Points on a hilly landscape, in no order, each with its height.
From any point a ball takes the steepest step (drop divided by distance) to one of its 2 nearest points. It stops when none of these is lower. Distance is the straight distance between rows; heights are no part of it.
Z_879 (h 3.55): [127, 142, 126, 120, 129, 105, 149, 156, 107, 149, 128,  70, 178, 156, 119,
 118, 130, 179, 105,  82, 121, 135]
Z_670 (h 2.15): [133, 110, 117, 148, 111, 162, 124, 108, 149, 112, 135, 154, 109, 105, 125,
 145, 125, 121, 135, 185, 109, 118]
Z_716 (h 1.29): [131, 122, 120, 145,  81, 164, 140, 103, 120, 113, 123, 173, 111, 128, 110,
 117, 135, 110, 138, 182, 147,  97]
Z_742 (h 4.69): [150, 141, 105, 116, 176,  90, 151, 173, 125, 106, 136, 124, 131, 134, 166,
 138, 111, 103, 130,  81, 121, 158]
Z_154 (h 3.67): [157, 140, 138, 109, 135, 103, 143, 109, 163, 104, 124, 136, 127, 113, 141,
 113, 112,  70, 123, 106, 127, 103]
Z_691 (h 8.82): [ 98, 134, 164, 123,  86, 138, 132, 108,  59, 124,  98, 147, 125, 161,  79,
 103, 135, 109, 145, 122, 198, 115]
Z_172 (h 2.58): [150, 117, 102, 127, 102, 153, 153,  87, 178, 116, 122, 166, 120, 116, 128,
  93, 119, 113,  97, 178, 102, 106]
Z_114 (h 5.16): [135, 131, 126, 142, 142, 131, 126, 155, 114, 100, 133, 147, 109, 119, 158,
 152, 124,  90, 149, 132, 139, 129]
Z_373 (h 6.19): [ 86, 128, 167, 131, 135, 147,  85, 100, 159, 143, 120, 136, 111, 128, 119,
 166, 145, 110, 134, 134, 131, 109]
Z_430 (h 7.74): [109, 110, 145, 144,  97, 119, 146, 157,  85, 162, 112,  98, 169, 143,  77,
 111, 155, 184, 122, 140, 146, 119]
Z_332 (h 2.62): [ 88, 156, 173, 113, 143, 147, 106,  93, 149, 145, 116, 113, 137, 137, 106,
 131, 153, 119, 115, 111, 133,  88]
Z_610 (h 6.05): [164, 128,  94, 123,  96, 120, 179, 115, 130, 128, 129, 121, 165, 134, 118,
  68, 112, 133,  92, 128,  98, 111]
Z_467 (h 3.58): [132, 135, 137, 110, 175, 103, 126, 140, 152,  93, 131, 148, 116, 135, 163,
 148, 138,  64, 125,  92, 132, 129]
Z_453 (h 1.68): [123, 122, 128, 152,  90, 165, 125, 105, 135, 107, 134, 170,  98, 110, 124,
 150, 124, 105, 142, 191, 132, 106]
Z_143 (h 5.71): [107, 128, 156, 146, 138, 148, 109, 132, 122, 121, 121, 150, 103, 126, 138,
 162, 128,  95, 156, 142, 149, 116]
Z_930 (h 3.96): [162, 119,  78, 110, 144, 121, 127, 141, 140, 122, 149, 125, 111, 117, 155,
 133,  96, 164, 138, 140,  93, 181]
Z_771 (h 5.27): [133, 150, 129, 116, 120, 138, 124, 110, 152, 148, 142,  86, 150, 117, 107,
 111, 118, 179,  91, 134,  83, 121]
Z_62 (h 8.60): [114, 129, 133, 127, 160, 102, 135, 167, 109, 136, 137, 114, 150, 171, 148,
 133, 145, 147, 120,  65, 139, 146]
Z_938 (h 4.26): [130, 133, 123, 110, 128, 135, 108, 112, 158, 148, 143,  96, 136, 100, 119,
 131, 116, 171, 110, 130,  82, 139]
Z_77 (h 4.01): [160, 132, 133, 107, 119, 106, 162,  99, 140, 115, 127, 141, 127, 115, 137,
  79, 114,  68, 123, 107, 140,  89]
Z_987 (h 1.13): [143, 108, 101, 112, 133, 136,  95, 114, 164, 127, 146, 115, 102,  96, 133,
 142, 108, 163, 126, 164,  86, 161]
Z_619 (h 4.96): [168, 123,  94, 118, 106, 124, 161, 114, 159, 127, 138, 123, 135, 129, 124,
  88, 107, 129,  93, 139,  86, 119]
Z_976 (h 8.10): [100, 115, 154, 155, 103, 116, 140, 161,  78, 166, 112, 101, 158, 139,  98,
 126, 148, 171, 134, 145, 166, 125]
Z_640 (h 3.98): [146, 140, 123, 106, 179,  94, 144, 145, 148,  98, 137, 141, 115, 129, 171,
 143, 123,  82, 125,  84, 128, 148]
Z_343 (h 2.40): [158, 122, 101, 122, 137, 125, 124, 129, 148, 112, 144, 127, 110, 100, 143,
 147, 112, 113, 136, 155, 106, 147]
Z_115 (h 3.49): [123, 127, 123, 126, 123, 129, 118, 125, 146, 134, 135,  98, 127, 107, 130,
 136, 124, 148, 119, 134, 100, 132]
Z_80 (h 7.25): [141, 120, 100, 141, 161, 117, 112, 171, 107, 127, 140, 128, 113, 116, 170,
 153, 116, 159, 163, 119, 124, 186]
Z_677 (h 1.66): [115, 133, 139, 118, 151, 120, 121, 132, 136, 121, 128, 126, 128, 144, 134,
 149, 139,  97, 129,  96, 134, 124]
Z_592 (h 9.04): [118, 124, 120, 139, 172, 109, 129, 184, 105, 130, 130, 128, 128, 158, 153,
 148, 143, 132, 142,  80, 139, 162]
Z_826 (h 0.82): [154, 118, 109, 133,  79, 145, 171, 101, 106, 110, 117, 182, 126, 138, 124,
  67, 137,  95, 118, 156, 157, 106]
Z_761 (h 3.07): [156, 117,  94, 110, 158, 124, 108, 136, 146, 117, 140, 130, 100,  93, 157,
 152, 104, 139, 149, 147, 102, 175]
Z_217 (h 2.46): [130, 113, 101, 113, 148, 128,  80, 118, 145, 145, 142, 119, 107,  98, 152,
 151, 119, 170, 147, 151,  97, 176]
Z_99 (h 7.27): [122, 128, 115, 134, 130, 117, 120, 167, 118, 136, 132, 105, 140, 128, 136,
 138, 128, 155, 134, 117, 122, 157]
Z_316 (h 8.44): [ 92, 115, 168, 145, 108, 121, 124, 141,  81, 161, 101, 116, 156, 149,  88,
 131, 155, 159, 140, 126, 168, 109]
Z_300 (h 6.47): [160, 119,  98, 155, 141, 127, 134, 179, 105, 111, 140, 134, 110, 114, 159,
 141, 123, 149, 152, 142, 119, 178]
Z_638 (h 6.57): [ 63, 126, 181, 146, 142, 153,  83, 109, 132, 150, 113, 138, 117, 147, 117,
 158, 152, 131, 135, 122, 135, 107]
Z_996 (h 2.75): [119, 118, 134, 137, 125, 152, 108, 115, 151, 127, 141, 134, 118,  95, 131,
 159, 122, 122, 139, 159, 117, 123]
Z_411 (h 3.92): [132, 109, 102, 140, 134, 137, 100, 140, 127, 134, 143, 130, 113,  97, 147,
 155, 120, 174, 150, 159, 110, 172]
Z_883 (h 3.28): [140, 118, 100, 137,  96, 157, 145,  97, 157, 124, 132, 143, 131, 123, 111,
 104, 126, 127, 100, 171, 102, 107]
Z_902 (h 4.86): [159, 121,  79, 125, 126, 119, 124, 148, 128, 138, 148, 113, 124, 124, 141,
 122, 100, 181, 132, 148,  87, 185]
Z_659 (h 1.83): [161, 114,  98, 114, 134, 131, 120, 112, 165, 124, 149, 127, 102,  99, 138,
 137, 101, 138, 122, 164,  96, 149]
Z_14 (h 3.15): [ 95, 154, 177, 117, 133, 154, 107,  99, 140, 152, 118, 105, 152, 132, 100,
 140, 150, 155, 110, 105, 125,  96]
Z_29 (h 0.71): [128, 138, 127, 122, 120, 124, 131, 139, 124, 149, 134,  87, 163, 135, 116,
 116, 121, 176, 109, 102, 108, 134]
Z_349 (h 4.50): [150, 128, 116, 120, 184, 103, 120, 154, 147,  99, 136, 137, 102, 115, 176,
 157, 126, 106, 142, 103, 123, 162]
Z_496 (h 0.94): [102, 140, 164, 127, 126, 134, 125, 114,  84, 113, 111, 162, 115, 154, 114,
 130, 136,  71, 143, 114, 183, 102]
Z_256 (h 8.64): [ 90, 133, 179, 128,  91, 143, 121, 114,  79, 159,  97, 117, 145, 154,  68,
 121, 147, 149, 130, 126, 177, 101]
Z_897 (h 6.35): [140, 156, 129, 119, 106, 139, 143, 108, 135, 146, 132,  84, 165, 126,  98,
  90, 123, 172,  87, 117,  91, 102]
Z_458 (h 6.50): [138, 121, 100, 144, 114, 109, 147, 162, 109, 143, 142,  97, 150, 133, 116,
 120, 124, 163, 123, 126, 114, 143]
Z_989 (h 4.05): [143, 120, 102, 127, 105, 135, 136, 110, 157, 128, 133, 119, 134, 125, 116,
 111, 114, 145, 101, 152,  95, 123]
Z_924 (h 3.33): [139, 140, 142, 105, 144, 105, 120, 103, 178, 111, 127, 133, 120, 104, 138,
 135, 121,  73, 118, 119, 133, 104]
Z_797 (h 4.88): [149, 127, 116, 136, 159, 127, 120, 158, 128,  96, 130, 137,  95, 109, 168,
 160, 123, 105, 153, 131, 129, 158]
Z_339 (h 2.86): [110, 131, 136, 124, 132, 133, 108, 119, 154, 136, 131, 113, 120, 110, 123,
 146, 128, 122, 134, 134, 113, 123]
Z_276 (h 2.81): [105, 138, 141, 132, 118, 131, 116, 130, 135, 157, 124,  87, 160, 130, 107,
 129, 137, 178, 120, 114, 108, 124]
Z_357 (h 8.73): [ 90, 141, 177, 128,  88, 155, 109,  90,  90, 139,  95, 133, 129, 143,  71,
 120, 136, 129, 140, 137, 175,  92]
Z_476 (h 5.41): [151, 130,  98, 132, 155, 101, 137, 171, 116, 112, 138, 116, 131, 130, 161,
 131, 115, 132, 141,  99, 122, 163]
Z_418 (h 2.16): [103, 140, 155, 113, 142, 126, 115, 115, 142, 134, 122, 121, 134, 139, 119,
 135, 139, 109, 124, 101, 133, 104]
Z_713 (h 2.96): [150, 130, 123, 115, 152, 111, 120, 121, 164, 102, 136, 139, 110, 100, 153,
 145, 118,  83, 130, 128, 123, 127]
Z_917 (h 1.12): [106, 129, 151, 122, 157, 121, 125, 123, 118, 114, 124, 147, 128, 159, 132,
 138, 146,  83, 129,  86, 154, 107]
Z_22 (h 5.46): [106, 125, 139, 144, 140, 133, 119, 149, 109, 122, 127, 146, 114, 136, 144,
 160, 141,  93, 148, 124, 147, 122]
Z_623 (h 7.06): [148, 141, 117, 118,  95, 127, 161, 112, 132, 141, 131,  97, 167, 135, 109,
  77, 122, 155,  88, 129,  93, 105]
Z_170 (h 8.27): [125, 123, 106, 135, 176, 104, 112, 180, 110, 133, 140, 132, 125, 141, 165,
 143, 134, 166, 147,  94, 129, 185]
Z_219 (h 7.87): [110, 129, 128, 131, 147, 107, 123, 154, 121, 144, 133,  94, 148, 147, 141,
 138, 131, 156, 132,  94, 124, 149]
Z_880 (h 5.32): [129, 102,  91, 143, 120, 128, 113, 149, 125, 148, 141, 114, 129, 111, 135,
 131, 118, 194, 140, 157,  95, 178]
Z_3 (h 0.68): [ 99, 140, 165, 122, 148, 129, 119, 116, 107, 116, 110, 162, 104, 169, 133,
 140, 146,  66, 142, 101, 168, 103]
Z_249 (h 1.04): [131, 118, 112, 137,  76, 158, 161,  94, 110, 116, 113, 175, 121, 148, 105,
  91, 140, 107, 119, 176, 160, 103]
Z_790 (h 7.04): [ 64, 116, 185, 151, 141, 148,  98, 124, 106, 160, 116, 143, 131, 162, 113,
 148, 158, 140, 135, 123, 167, 101]
Z_259 (h 5.39): [127, 129, 119, 144, 119, 105, 147, 171,  97, 162, 125,  82, 172, 141, 110,
 117, 132, 180, 121, 103, 123, 149]
Z_674 (h 4.27): [154, 145, 146, 108, 139,  98, 156, 114, 129, 115, 119, 132, 138, 132, 148,
  87, 121,  58, 127,  76, 151,  95]
Z_745 (h 8.78): [ 96, 143, 166, 120,  67, 137, 124,  78,  80, 128,  97, 139, 118, 147,  68,
 102, 134, 124, 135, 131, 185, 100]
Z_894 (h 1.72): [167, 118, 108, 123,  97, 134, 164,  85, 165, 120, 130, 166, 120, 117, 132,
  71, 118,  91,  99, 152, 121,  91]
Z_530 (h 4.09): [ 93, 150, 156, 122, 122, 146, 101, 109, 138, 158, 126,  85, 157, 122, 102,
 130, 138, 177, 110, 118, 108, 104]
Z_40 (h 1.15): [163, 117,  97, 134,  91, 138, 178,  87, 143, 120, 118, 186, 119, 123, 135,
  58, 128,  86, 116, 149, 144, 101]
Z_817 (h 6.03): [170, 128,  86, 140, 141, 117, 145, 162, 110, 103, 151, 131, 116, 116, 156,
 131, 110, 133, 140, 130, 116, 168]
Z_931 (h 1.07): [124, 133, 160, 132, 108, 128, 141, 125,  75, 103, 101, 165, 112, 151, 118,
 119, 133,  72, 158, 125, 189, 112]
Z_308 (h 3.26): [144, 134, 137, 117, 169, 119, 124, 133, 161,  93, 136, 153, 104, 109, 157,
 163, 128,  64, 137, 119, 141, 122]
Z_972 (h 7.35): [130, 109, 118, 146,  94, 121, 165, 162,  94, 146, 120, 101, 167, 146,  81,
 104, 141, 176, 117, 154, 141, 127]
Z_905 (h 5.95): [ 96, 126, 159, 128, 143, 148,  91, 115, 150, 124, 125, 142, 100, 117, 133,
 173, 133,  97, 137, 143, 141, 115]

For each start below, name the point where the ball stops.
Z_339 => Z_826
Z_14 => Z_3
Z_790 => Z_713
Z_691 => Z_972
Z_883 => Z_826
Z_170 => Z_713
Z_22 => Z_713
Z_62 => Z_29
Z_742 => Z_713

Call two points neighbours if one is among the 2 nearest of the other. Go from one point of each pair to the other, from neighbour to neighbour, staying as low as possible. Name the highest point that can't be avoided.
Z_972 and Z_713 => Z_316
Z_972 and Z_3 => Z_691
Z_29 and Z_3 => Z_530
